Points on a hilly landscape, in no order, each with its height.
From any point a climber steps to the highest of the 2 points nearest to it. It stops when none of these is higher. Distance is the straight distance between rows; heights are no part of it.
Q66 h=448: 13.8; -1.7; -28.0; 4.6; 27.9; -15.7; -15.7; -7.5; 39.3; 23.1; -1.6; 51.3; -34.8; -0.4; -46.0; 8.9; 5.5; 1.8; -7.5; -9.0; 3.2; -11.2; -3.4; 6.8
Q67 h=314: -2.5; -29.0; -35.3; 5.4; 44.9; -11.7; -14.5; -24.3; 37.0; 14.6; 40.4; 21.8; -8.9; -24.9; -49.9; 15.4; -35.5; 4.4; -27.5; -25.9; -11.6; -64.7; 21.0; -25.6
Q112 h=586: -32.3; 21.7; 36.9; -16.7; 5.4; -56.5; -1.0; -18.3; -35.7; 2.7; -31.5; 35.5; -16.1; -7.8; -23.1; -41.7; 40.6; 7.7; 12.2; -8.2; 37.1; -20.8; 27.5; 3.8
Q478 h=572: -17.0; 3.3; 23.1; -31.5; 3.8; -60.7; 8.2; -9.8; 20.8; -34.0; -12.7; 42.2; 16.8; -9.1; -16.4; 3.9; -11.5; -15.2; 52.2; 6.2; 19.2; 6.7; 2.5; -27.6
Q927 h=52: 57.4; -20.7; -5.1; 51.5; 27.6; -23.9; -18.7; -38.0; 33.6; 17.4; 16.1; -15.2; 13.2; -4.9; -25.8; 30.0; 18.1; -18.4; -10.0; -19.5; -13.8; 39.7; 22.8; -26.9
Q403 h=464: 14.2; 27.0; 23.3; -32.3; 7.4; -2.8; 8.1; 20.0; 0.4; -16.1; -13.1; 35.7; -11.1; 37.6; 3.0; 32.6; 24.1; 32.5; 11.8; -2.8; -32.3; -3.8; -34.0; 16.8
Q365 h=76: -25.9; 1.3; 6.0; 37.2; 23.6; 15.4; -11.3; 2.8; 7.6; 25.9; -13.2; 3.1; -8.0; 22.6; 3.9; 1.5; 17.5; 7.7; -23.4; -19.4; 37.2; 4.8; 25.8; 29.6
Q46 h=409: -56.9; 35.5; 58.2; -7.9; 29.5; -33.2; -32.3; 22.3; 15.9; 5.0; -12.2; 4.4; 40.0; 7.1; -16.1; -58.3; -5.0; -31.4; -30.2; 1.6; 45.5; 9.2; 4.9; 13.2
Q463 h=390: 12.6; -9.8; -35.0; 8.6; -7.6; -16.5; 20.5; -13.4; 5.9; 7.7; 50.6; -0.4; 25.3; -33.7; -22.8; -20.7; -49.3; 21.1; 8.4; -10.9; -25.8; -34.0; 1.7; -27.4
Q111 h=374: 28.9; 43.3; 2.1; 2.1; -24.6; -14.7; -5.0; -7.0; -15.8; 13.0; -25.6; 23.2; -25.3; 29.0; -8.1; -4.4; 59.0; 29.6; 8.8; -24.6; -1.8; 29.1; 7.2; 35.2
Q627 h=621: -14.0; -28.1; 6.1; -36.4; 15.7; -31.9; 4.1; 8.2; 12.5; -45.7; 18.9; 33.0; 17.9; -17.8; -14.7; 30.4; -36.8; -2.5; 23.2; -0.2; -1.7; -21.8; 12.7; -36.4
Q389 h=678: -36.5; -37.6; 22.1; -14.6; 6.0; -26.6; 16.3; -18.0; -14.6; -19.8; 8.7; 16.3; 1.3; -29.3; 10.0; 11.8; -11.9; -13.6; 10.2; -10.8; 8.3; -35.3; 4.0; -40.0
Q110 h=736: -63.8; -17.2; 23.4; -11.8; 10.3; -20.2; -3.6; -2.8; -8.3; 8.2; -23.0; 19.6; -14.4; -11.5; 33.3; -1.1; 20.4; -11.6; -0.3; -20.0; 34.2; -30.5; -5.0; -13.4
Q184 h=317: -32.6; 11.6; -3.8; -18.5; -36.1; 26.7; -17.9; 29.3; -44.2; 13.3; 6.2; -45.8; 2.4; -7.6; 17.0; -49.8; 15.9; -4.8; -4.8; 4.7; 13.0; 22.7; -23.9; 23.3
Q626 h=261: -18.3; 9.7; -20.1; 9.8; -44.8; 32.2; 29.8; -2.2; -31.6; -6.2; -24.7; -34.8; -28.8; 7.4; 38.2; -4.1; 9.7; -20.4; 31.1; 2.3; 13.4; -1.5; 36.2; 23.3
Q778 h=462: -10.7; 16.0; -1.8; -13.8; 49.0; -58.0; -14.4; -3.5; 35.1; 24.2; -14.6; 49.6; -19.2; 0.6; -29.5; 1.4; 2.3; 7.0; -8.1; -1.3; 17.2; -17.2; -20.3; 12.2
Q474 h=65: 16.1; -0.9; 0.9; 20.6; 23.4; -31.4; -18.0; -13.6; 25.3; 12.7; 22.5; -14.6; 34.1; 26.0; -12.9; 24.2; 2.3; -12.0; 11.2; -3.5; 5.8; 28.0; 17.8; 7.1
Q546 h=398: 18.4; -9.1; -17.4; 3.7; -18.1; 53.9; 14.5; 39.5; 10.8; -45.7; -29.0; -30.3; 12.4; 23.7; 27.7; 13.1; -18.4; -2.9; -15.1; 19.4; -6.7; 38.6; -4.4; 2.3
Q310 h=496: 43.4; -23.4; -14.8; -11.1; -1.1; 2.5; 22.3; -29.6; -10.9; -0.4; 3.0; 6.1; -31.6; -25.0; 11.6; 28.2; -17.3; 8.1; 4.4; 21.0; -54.3; -13.3; -35.5; -42.9
Q440 h=545: -19.0; 48.0; 38.2; -18.6; 31.4; -4.0; -42.2; 30.7; -3.1; 32.0; 5.2; -4.9; -14.1; 16.3; -14.8; -0.8; -0.1; 6.6; -1.7; 20.8; 25.7; 10.8; -8.6; 52.7
Q831 h=565: 36.0; -24.8; -18.7; 17.3; -19.7; 15.6; 38.3; -29.0; -22.2; 8.5; -18.2; -0.8; -39.1; -37.3; 25.2; -14.1; -17.0; 12.6; -12.3; 1.4; -29.3; -8.9; -22.3; -49.7
Q531 h=532: 18.0; 0.4; 6.4; 29.0; -17.2; 11.4; -6.4; -22.7; -29.4; 24.0; 32.4; -43.3; 35.7; -18.4; 1.7; -30.6; 3.8; -1.0; -3.1; 16.6; 1.2; 29.2; 24.0; 4.9
Q471 h=89: -11.9; -2.8; 24.0; -8.9; -10.4; -9.4; -6.4; -2.8; -20.9; -17.9; -11.2; -6.5; 24.8; 4.0; 11.0; -2.9; 16.7; 0.3; 13.2; -6.6; 9.7; 39.8; -2.6; -15.4
Q936 h=434: 12.2; -16.5; -8.5; -9.5; -18.8; 16.4; 26.1; 12.3; 5.3; -42.8; 39.2; -1.9; 38.5; -19.3; -6.9; -4.4; -45.6; 35.5; 4.1; -10.4; -29.1; -38.8; 13.0; -27.0
Q924 h=650: -64.2; 9.9; 66.2; -27.4; 24.3; -35.1; -19.2; -2.5; -26.9; -3.5; -10.0; 17.5; -5.3; 6.2; 7.2; -13.9; 31.7; -13.6; 9.9; -11.3; 34.9; -35.5; 14.8; 1.3
Q384 h=498: -14.2; 7.4; -6.0; -24.3; 47.7; -75.1; -19.8; -30.4; 58.7; 3.0; -20.8; 46.5; 0.8; -5.6; -42.8; 1.2; -30.7; -17.5; 6.4; 24.3; 7.9; -10.3; -3.5; 0.8
Q235 h=589: 9.5; 28.5; -32.1; -34.6; -18.8; -66.4; -2.5; -22.5; 9.6; 24.7; -9.5; 42.2; -22.0; -22.1; -20.0; 6.4; 2.3; -14.1; 42.6; -8.1; 11.5; 18.2; -18.1; -0.7
Q476 h=433: 8.4; -12.1; -10.9; -7.7; -22.4; 42.1; 36.0; 25.2; 14.0; -39.5; -36.6; 9.1; -7.5; 10.7; 24.2; -2.2; -18.6; 12.0; -16.2; 6.3; -26.5; -6.2; -16.7; -14.1
Q751 h=346: -35.9; 3.3; 52.4; -0.8; -11.5; 34.8; -36.7; 58.3; -24.4; -15.9; 4.5; 1.1; 10.6; -2.7; -17.6; -35.5; 2.9; -21.5; -32.9; 31.3; 30.1; 37.9; -4.6; 14.0
Q26 h=531: -16.8; 28.8; 12.3; -25.8; 17.0; -67.2; -9.3; -8.5; 34.3; -16.5; -27.5; 27.7; 29.2; -0.4; -28.4; -25.4; -18.9; -20.7; 7.9; 32.9; 13.6; 31.5; -14.6; 0.8
Q73 h=620: 30.4; 2.9; 15.2; 6.1; 17.6; -13.7; -8.8; -43.2; -9.2; 50.9; -5.1; 10.6; -31.7; -4.1; -3.4; 13.6; 55.1; 0.5; -0.9; 1.8; -13.4; -20.2; -4.4; 9.2
Q90 h=446: -24.7; 20.7; 59.6; -2.4; 37.0; -30.8; -20.5; -3.3; -10.6; -0.6; -1.7; 5.3; 42.0; 4.9; -32.0; -49.3; 8.9; 3.5; -28.7; 14.9; 5.6; 5.0; -20.5; 12.2
Q643 h=539: 4.0; -13.5; -34.3; 12.7; 21.2; 46.7; 35.4; 14.4; 5.7; -31.7; -27.9; -60.4; 1.1; 22.9; 35.8; 8.5; -30.8; -18.0; -20.4; 21.6; 0.3; -49.7; 4.5; 11.0
Q975 h=64: -0.2; -7.8; 1.2; 36.8; 11.4; 39.9; -0.5; 26.9; 18.2; -17.1; -32.6; 25.8; -14.8; 23.8; -2.2; 16.2; 4.7; 17.5; -28.3; 6.5; 16.0; 15.0; 23.5; 31.2
Q633 h=693: 18.0; -0.4; -12.5; -14.7; -18.1; -46.2; 18.7; -25.7; -7.2; 0.8; -25.8; 45.9; -39.5; -16.0; -4.4; 11.7; 14.2; 11.0; 33.1; -33.2; -8.7; 2.3; -5.6; -30.6
Q721 h=375: -24.0; -27.6; -2.9; -23.6; 19.8; -2.1; -35.5; 34.2; 20.7; -2.1; -5.1; 2.0; 42.9; -6.4; 4.0; 11.1; -28.3; -16.8; -18.3; 18.2; 16.4; 24.6; -50.9; -22.2
Q328 h=419: 0.4; 31.0; 15.8; -16.3; -29.4; 4.1; 14.8; 14.8; -8.3; -22.5; -27.5; 12.4; -21.8; 40.5; 25.3; 10.1; 43.1; 14.9; 27.0; -18.6; -8.7; 13.9; 9.1; 23.4
Q686 h=75: 7.4; -15.3; 2.8; 1.6; 3.9; -14.1; 2.9; -12.2; 1.4; -34.0; 1.1; -22.1; 15.7; 11.8; 18.1; 51.6; 2.4; -14.1; 18.8; 11.7; -1.4; 20.4; 25.6; -2.5
Q689 h=567: 15.3; -20.3; -9.6; 23.1; -10.8; 13.5; 30.6; -9.4; -0.8; -10.1; -6.2; 46.7; -39.1; -25.8; -21.9; -9.8; -7.0; 32.1; -17.2; -19.5; 1.2; -9.1; 24.2; -24.2
Q455 h=235: 53.8; -0.8; -26.1; 37.3; -16.2; 8.3; 20.7; -44.1; -8.7; 16.8; -34.7; -49.1; -36.7; 5.2; 37.1; 17.1; 16.2; -20.3; -5.3; 5.9; -27.4; -2.8; 19.7; -21.7
Q488 h=100: -23.0; -7.8; 37.3; -4.9; 17.4; -10.3; -9.6; 6.1; -21.4; -18.9; 52.5; -33.3; 59.2; -8.2; -5.0; -13.8; -21.3; -13.5; 5.9; 26.7; 5.1; -12.6; -3.1; -11.0
Q115 h=283: -28.4; 18.1; 0.4; -21.7; -36.9; 32.5; 0.6; -4.0; -53.9; 14.1; -4.5; -50.5; -29.6; -5.9; 33.0; -19.3; 19.8; -17.9; 21.8; 28.6; 8.4; -3.1; 5.2; 33.9
Q615 h=298: 41.1; 27.0; -8.1; 8.4; -21.1; 30.8; 24.6; -8.3; -18.7; 8.6; -9.7; -32.4; 3.1; 29.6; 32.3; -1.3; 27.5; 16.6; 3.5; -6.4; -41.9; 4.6; -16.8; 26.6
Q86 h=404: -1.2; -48.8; 17.6; -10.1; 6.7; 0.0; 5.6; -5.8; -11.5; -9.3; -33.1; 23.5; -25.1; -27.3; 23.2; 12.7; 9.3; -8.3; -24.4; 7.7; 2.8; 23.4; -51.9; -42.6
Q343 h=451: 23.8; -42.3; -7.8; -21.9; 28.3; 4.7; -7.5; -17.1; 10.2; 0.8; -9.4; 8.7; -21.5; -12.3; 15.7; 49.7; -2.5; 0.4; -12.5; 12.9; -41.2; 15.3; -51.1; -41.9
Q983 h=54: 11.9; -2.7; 8.3; 4.7; -7.1; 30.9; -6.5; 17.1; 3.8; -35.2; -13.2; 36.1; -14.0; 16.7; -25.2; 41.5; -12.7; 22.4; -4.9; 25.0; -2.7; 19.6; 17.3; 5.9
Q965 h=614: -17.7; -27.9; -9.6; 12.5; 15.5; -2.8; 31.6; -30.2; -2.3; -13.1; 0.4; -20.0; -19.6; -13.0; 39.0; 19.5; -3.2; -11.8; 0.6; -14.1; -2.6; -44.9; 24.3; -21.5
Q411 h=130: -28.6; -12.6; 55.5; -6.6; 10.8; 9.4; 9.5; 37.0; -3.3; -22.2; 12.9; -7.8; 41.0; 20.9; 32.9; -18.3; 21.6; -9.7; -21.2; -25.7; -6.8; -20.5; -28.8; -22.4
Q163 h=39: 48.0; -32.5; -27.2; 32.2; 6.5; 0.5; -8.7; -29.4; 23.0; 6.3; 13.5; 4.6; -20.9; -15.7; -15.1; 40.1; -7.5; -9.2; -11.9; -9.6; -24.0; 15.5; 22.6; -34.2
Q800 h=653: -2.1; 44.1; 3.4; 7.3; -27.5; 29.8; -18.7; 27.7; -23.0; 9.9; 22.1; -32.9; -13.0; 21.4; -22.5; -18.7; 9.1; 14.6; 7.3; 14.4; 5.5; 30.7; 28.0; 57.9
Q317 h=597: -18.7; 50.2; 9.9; -9.7; -6.4; 49.0; -20.5; 42.7; -10.5; 11.7; -2.9; -13.6; -36.3; 24.2; 0.9; -6.4; -4.0; 15.2; -8.9; 7.3; 25.4; 11.3; 4.1; 70.0
Q482 h=350: 7.2; -17.7; -33.4; 6.9; 18.2; -19.5; 9.9; -40.2; 16.4; 34.6; 50.3; -0.3; -5.8; -28.5; -19.5; -3.4; -24.9; -0.3; 11.3; -22.2; -17.1; -62.1; 11.0; -16.7
Q659 h=701: 11.1; 9.3; 42.5; 16.1; -17.1; -30.7; 33.4; -21.4; -26.3; -14.8; 2.6; 21.4; 7.0; 9.3; -12.9; -25.4; 27.5; 22.4; 19.5; -44.0; -0.4; -7.5; 43.0; -15.4
Q369 h=371: -66.8; 30.7; 33.2; -1.9; 2.0; -14.2; -23.8; 42.8; 4.9; 5.6; 11.5; -19.4; 34.3; 2.0; -8.0; -69.5; -9.7; -22.8; 3.4; -19.9; 45.6; 14.9; -1.3; 14.7
Q688 h=67: -15.5; -2.4; 17.3; -7.7; -13.3; 15.6; 19.1; 6.0; -14.8; -50.9; 25.0; -46.5; 12.0; 11.0; 30.5; 41.0; -17.7; -18.5; 23.4; 30.7; -11.1; -24.2; 39.5; 7.2
Q517 h=824: 43.9; 11.2; 8.4; 14.5; -26.1; -43.5; 38.3; -35.4; -3.0; -6.9; 2.4; 31.9; -15.4; -0.7; -19.5; 0.6; 10.1; 18.1; 38.8; -42.1; -24.9; 5.8; 29.8; -32.8
Q587 h=435: -2.6; -8.1; -53.8; -11.5; 9.2; -7.2; -0.8; -0.1; 39.7; 16.2; 16.7; -8.3; -6.5; 11.5; 14.1; 25.5; -14.0; 0.3; 25.9; -19.2; -2.2; -21.9; -6.4; 8.0
Q963 h=31: 39.3; 19.5; -3.3; 8.4; -20.4; -21.4; 1.8; 17.7; 26.9; -28.0; -8.4; 29.4; 27.2; 5.4; -37.7; 0.1; -12.4; 11.2; 25.9; -3.2; -4.2; 61.3; -7.6; 0.4
Q259 h=331: 16.6; 27.3; 29.7; 3.0; -7.0; 12.4; 5.1; -11.0; -33.8; 20.3; 1.5; -15.4; 7.1; 40.3; -0.2; -17.4; 54.1; 35.4; -7.9; -10.1; -26.1; 4.9; -9.4; 32.6
Q233 h=504: 8.7; 2.7; -56.8; -20.5; -15.7; -29.6; -8.2; -8.3; 28.6; 30.8; 17.5; 18.6; -10.8; -24.1; -9.4; 19.2; -24.5; -13.5; 55.2; -16.6; 4.3; 6.6; -8.6; -11.1
Q318 h=158: -35.1; -0.1; 28.3; -10.2; -16.5; 24.4; 5.2; 56.8; 9.0; -24.0; -14.3; -5.6; 26.6; 36.1; 40.2; -18.5; 24.5; -8.4; -13.8; -32.8; 4.0; 25.8; -45.7; -8.8
Q523 h=694: 11.6; -25.3; -44.3; 32.6; -27.4; 7.5; 23.5; -26.5; -4.4; -6.8; -43.2; 18.0; -58.4; -28.8; 17.3; -7.8; -5.2; -1.5; -6.9; -27.4; 0.5; 12.6; 14.5; -43.4
Q257 h=367: -27.3; 18.1; -31.8; 0.6; -15.6; 11.3; -7.8; 8.4; -14.3; 55.8; 20.2; -31.7; 0.4; -8.2; 10.9; -48.5; 1.2; -0.6; 4.5; -19.7; 29.9; -4.7; -18.2; 45.6
Q173 h=104: -19.8; -9.3; 41.8; 23.0; -14.4; 16.3; -4.5; 12.3; -35.8; -16.2; -5.3; -26.1; 26.9; 15.6; 22.0; -23.1; 33.1; -9.0; -11.1; -10.7; 17.6; 23.2; 27.3; -5.2
Q479 h=373: -10.2; -9.6; 11.7; 1.6; -13.9; 57.7; -17.6; 52.7; -1.6; -33.4; -9.6; -9.3; 18.4; 20.0; 4.6; -8.7; -6.8; -3.3; -38.9; 27.6; 3.4; 49.2; -20.4; 1.6
Q691 h=194: -34.8; 6.3; -5.4; 11.8; -36.7; 28.7; 18.4; 53.6; 10.2; -31.9; -7.9; 4.7; 10.0; 19.8; 20.3; -23.2; -3.1; 0.5; 3.0; -39.1; 30.3; 25.0; 2.0; 2.5
Q986 h=471: 23.8; -10.6; -15.4; 17.4; -35.3; 22.7; -0.5; -27.0; -41.2; 21.4; 10.7; -32.7; 18.4; -38.1; 20.3; -25.7; -16.2; 1.3; 10.3; 16.0; -5.1; 28.7; -20.7; -19.1
Q496 h=427: -4.7; 42.4; -32.4; 9.0; -29.3; 7.1; -1.2; 19.0; 4.6; 35.1; 27.5; 9.5; -0.3; -14.7; -38.8; -37.0; -20.4; 15.0; 4.7; 2.4; 21.2; 3.8; -13.8; 46.2
Q146 h=487: -12.6; 28.6; 67.5; -15.5; 25.1; -8.2; -36.8; 11.3; -42.1; 8.2; -30.4; 8.4; 1.0; 10.6; -21.9; -43.0; 47.3; 13.1; -37.3; 5.7; 24.9; 17.9; -10.5; 28.2
Q715 h=530: 18.3; 6.8; 18.9; -3.8; 13.2; 10.8; -4.7; -26.0; -17.2; 11.9; 35.5; -37.6; 25.1; 17.1; 15.5; 24.9; 9.7; -7.1; 1.2; 32.5; -35.2; -31.3; -7.1; 21.2
Q570 h=508: 13.4; -20.7; -52.7; -16.3; 26.8; 45.0; -0.5; 6.9; 26.2; -6.7; -5.7; -34.1; -21.1; 14.5; 28.2; 38.4; -36.6; -15.6; -20.0; 31.3; -26.9; -53.8; -6.0; 5.9
Q931 h=588: 19.0; 27.1; -7.9; 23.8; -33.4; 37.4; -7.0; -7.8; -35.3; 25.8; 39.9; -40.8; 4.6; -1.5; -16.1; -21.8; 16.9; -1.7; 7.1; 21.1; -7.7; 14.8; 43.8; 32.8
Q352 h=568: 2.7; 7.4; 18.2; 14.5; 29.3; 4.4; -15.4; -30.2; -6.1; 39.8; 16.0; -22.2; -11.9; 12.1; 14.8; 36.9; 36.2; -16.4; -12.4; 18.1; 4.6; -36.1; 13.5; 22.1
Q616 h=344: -48.0; -11.7; 32.8; -8.8; 22.5; 17.5; -34.4; 47.0; -1.3; -0.8; 11.0; 8.7; 36.7; -12.6; -8.1; -9.3; -33.9; -16.4; -28.0; 28.2; 34.1; 2.6; -23.4; -1.5
Q381 h=112: -22.5; -22.1; 72.2; -17.1; 41.1; -1.0; -15.5; 8.9; -15.9; -19.6; 17.1; -16.0; 42.0; 3.2; 13.5; 11.8; 9.1; -14.7; -23.9; 15.1; -7.7; -31.4; -20.7; -14.6
Q857 h=533: -5.6; 31.0; 58.0; -16.3; 6.1; -54.0; -16.3; 0.5; -26.9; 5.8; -47.1; 38.9; -9.5; 13.4; -14.2; -33.0; 54.4; 14.0; -16.2; -11.6; 25.5; 17.7; 8.2; 30.6
Q360 h=43: 25.3; 15.2; -8.0; 1.8; -30.2; 3.1; 10.2; 24.0; 6.8; -40.3; 13.0; 45.7; -0.1; 9.5; -33.6; 16.8; -22.9; 26.6; 33.9; 5.5; -9.3; 30.7; 18.0; 4.6
Q988 h=722: 30.1; 9.2; -12.6; 4.8; -5.6; -12.5; 3.1; -54.8; 22.1; 52.5; 21.1; 21.0; -34.8; -13.0; -24.4; -8.0; 43.1; -1.5; 3.2; -38.9; -20.9; -48.9; -9.3; 5.6
Q981 h=410: -2.0; -30.2; -30.1; -23.9; 1.0; 10.2; -21.0; 22.0; 17.7; -6.6; 25.8; -13.8; 38.2; -11.5; 19.5; 34.9; -43.8; -15.4; 8.8; 29.5; 0.7; 18.6; -30.4; -17.4
Q84 h=480: -6.1; -32.1; -34.9; -15.6; -8.5; 33.0; 23.8; 26.8; 14.8; -29.8; -0.2; 23.7; 0.2; -8.9; -5.1; 6.4; -44.3; 27.6; -13.4; 3.4; -18.0; -22.8; 0.3; -33.8
Q769 h=492: 27.4; 20.2; -39.7; 20.9; -25.1; -3.0; 6.8; -14.6; 3.4; 30.7; 15.9; 16.4; -0.9; -26.7; -25.0; -34.9; -3.7; 6.0; 9.3; -12.9; 4.2; 4.6; 2.6; 17.6
Q273 h=233: -25.6; 24.2; -34.4; -5.3; -55.5; 27.2; 27.8; 24.9; -14.6; -5.6; -4.4; -21.8; -11.3; 14.7; 30.0; -30.9; -2.2; 7.7; 29.9; -33.0; 13.3; -5.9; 15.6; 26.1
Q590 h=26: 12.5; -40.7; -45.4; 9.5; 6.0; -8.4; -5.3; -16.3; 34.8; -4.6; 21.9; 9.6; 3.1; -25.7; -28.1; 45.5; -43.3; -18.9; 7.7; 13.8; 15.8; 11.9; 32.9; -27.1
Q202 h=506: 7.4; 32.1; 32.9; -32.5; 40.0; -19.2; -28.9; 15.5; 10.5; 14.5; -1.4; 10.3; 7.9; 27.2; -16.4; 26.1; 9.4; 14.1; 0.3; 24.3; -11.1; 5.2; -25.9; 30.5
Q393 h=467: 23.3; -13.4; -59.9; -12.1; 4.9; 16.9; 4.7; 9.2; 53.3; -6.0; 2.3; -6.4; -12.4; 19.6; 6.6; 56.0; -26.1; 0.8; 1.5; 2.1; -34.1; -36.6; 18.0; -6.9
Q502 h=573: 0.3; -28.7; -31.4; 27.8; 29.2; 11.3; 41.1; -30.2; 2.6; -1.0; -28.4; -57.3; -7.5; -11.3; 46.5; 10.5; -14.1; -23.9; -26.0; -1.7; -6.9; -61.8; 4.4; -17.1
Q940 h=591: 54.2; 13.2; -35.7; 20.0; -8.2; -16.0; -5.9; -30.6; 15.1; 56.8; 22.4; 1.4; -16.4; -23.3; -36.2; -17.0; 17.2; 6.7; -0.1; -29.9; -25.9; -0.2; -27.7; 5.1
Q840 h=501: 10.0; -23.2; -16.1; 6.5; 29.1; -12.5; 4.6; -9.5; 15.2; -10.7; -6.7; 65.4; -29.9; -14.6; -42.6; 4.3; -23.1; 20.9; -24.1; -9.3; -3.0; -7.6; -5.0; -24.2
Q79 h=90: -7.6; -15.9; 3.0; 25.7; 6.1; 30.2; -6.4; -6.6; -23.1; 15.3; -24.5; -28.5; 0.1; 14.4; 27.6; -12.9; 46.8; 0.3; -28.1; -6.2; 27.8; 19.6; 22.6; 15.3
Q459 h=494: 17.6; -10.8; -3.7; -0.2; 0.9; 28.2; 3.9; 3.1; -8.8; -12.3; 35.1; -59.8; 34.8; -8.2; 26.1; 16.2; -23.4; 1.6; -3.9; 37.1; -45.7; -13.7; -17.2; -1.4
Q749 h=265: 56.1; 5.3; -24.5; 36.1; -12.9; 17.2; 9.2; -19.0; 8.1; 23.8; -23.4; -20.3; -16.5; 15.6; 14.7; 8.0; 38.6; 14.6; -4.5; -15.0; -30.0; 26.8; -2.9; 1.7
Q121 h=16: -31.9; -29.4; -28.9; 11.2; 17.7; 8.1; -22.3; 15.6; 29.7; -9.3; 9.7; 16.5; 13.8; -11.5; -20.0; 26.3; -41.6; -14.4; 11.1; 19.4; 38.2; 15.5; 30.6; 2.0
Q757 h=452: -3.1; -21.8; -26.7; -16.9; -26.8; 26.1; 7.3; -0.2; -5.9; 2.0; 12.0; -32.5; 15.5; -31.4; 30.8; 4.1; -36.0; -9.4; -2.6; 29.4; -15.8; -8.0; -33.0; -19.1

Call two points neighbours if one is among the 2 nearest of the other. Go from one point of each pair to the other, from neighbour to neighbour, staying as high as possible. Name the lowest point that can't be avoided.
Q988, Q800: Q757
Q84, Q988: Q616
Q523, Q389: Q66

Where does a climber stop that starts at each point below?
Q616: Q988
Q360: Q173
Q691: Q988
Q688: Q988
Q121: Q988
Q749: Q800
Q46: Q110
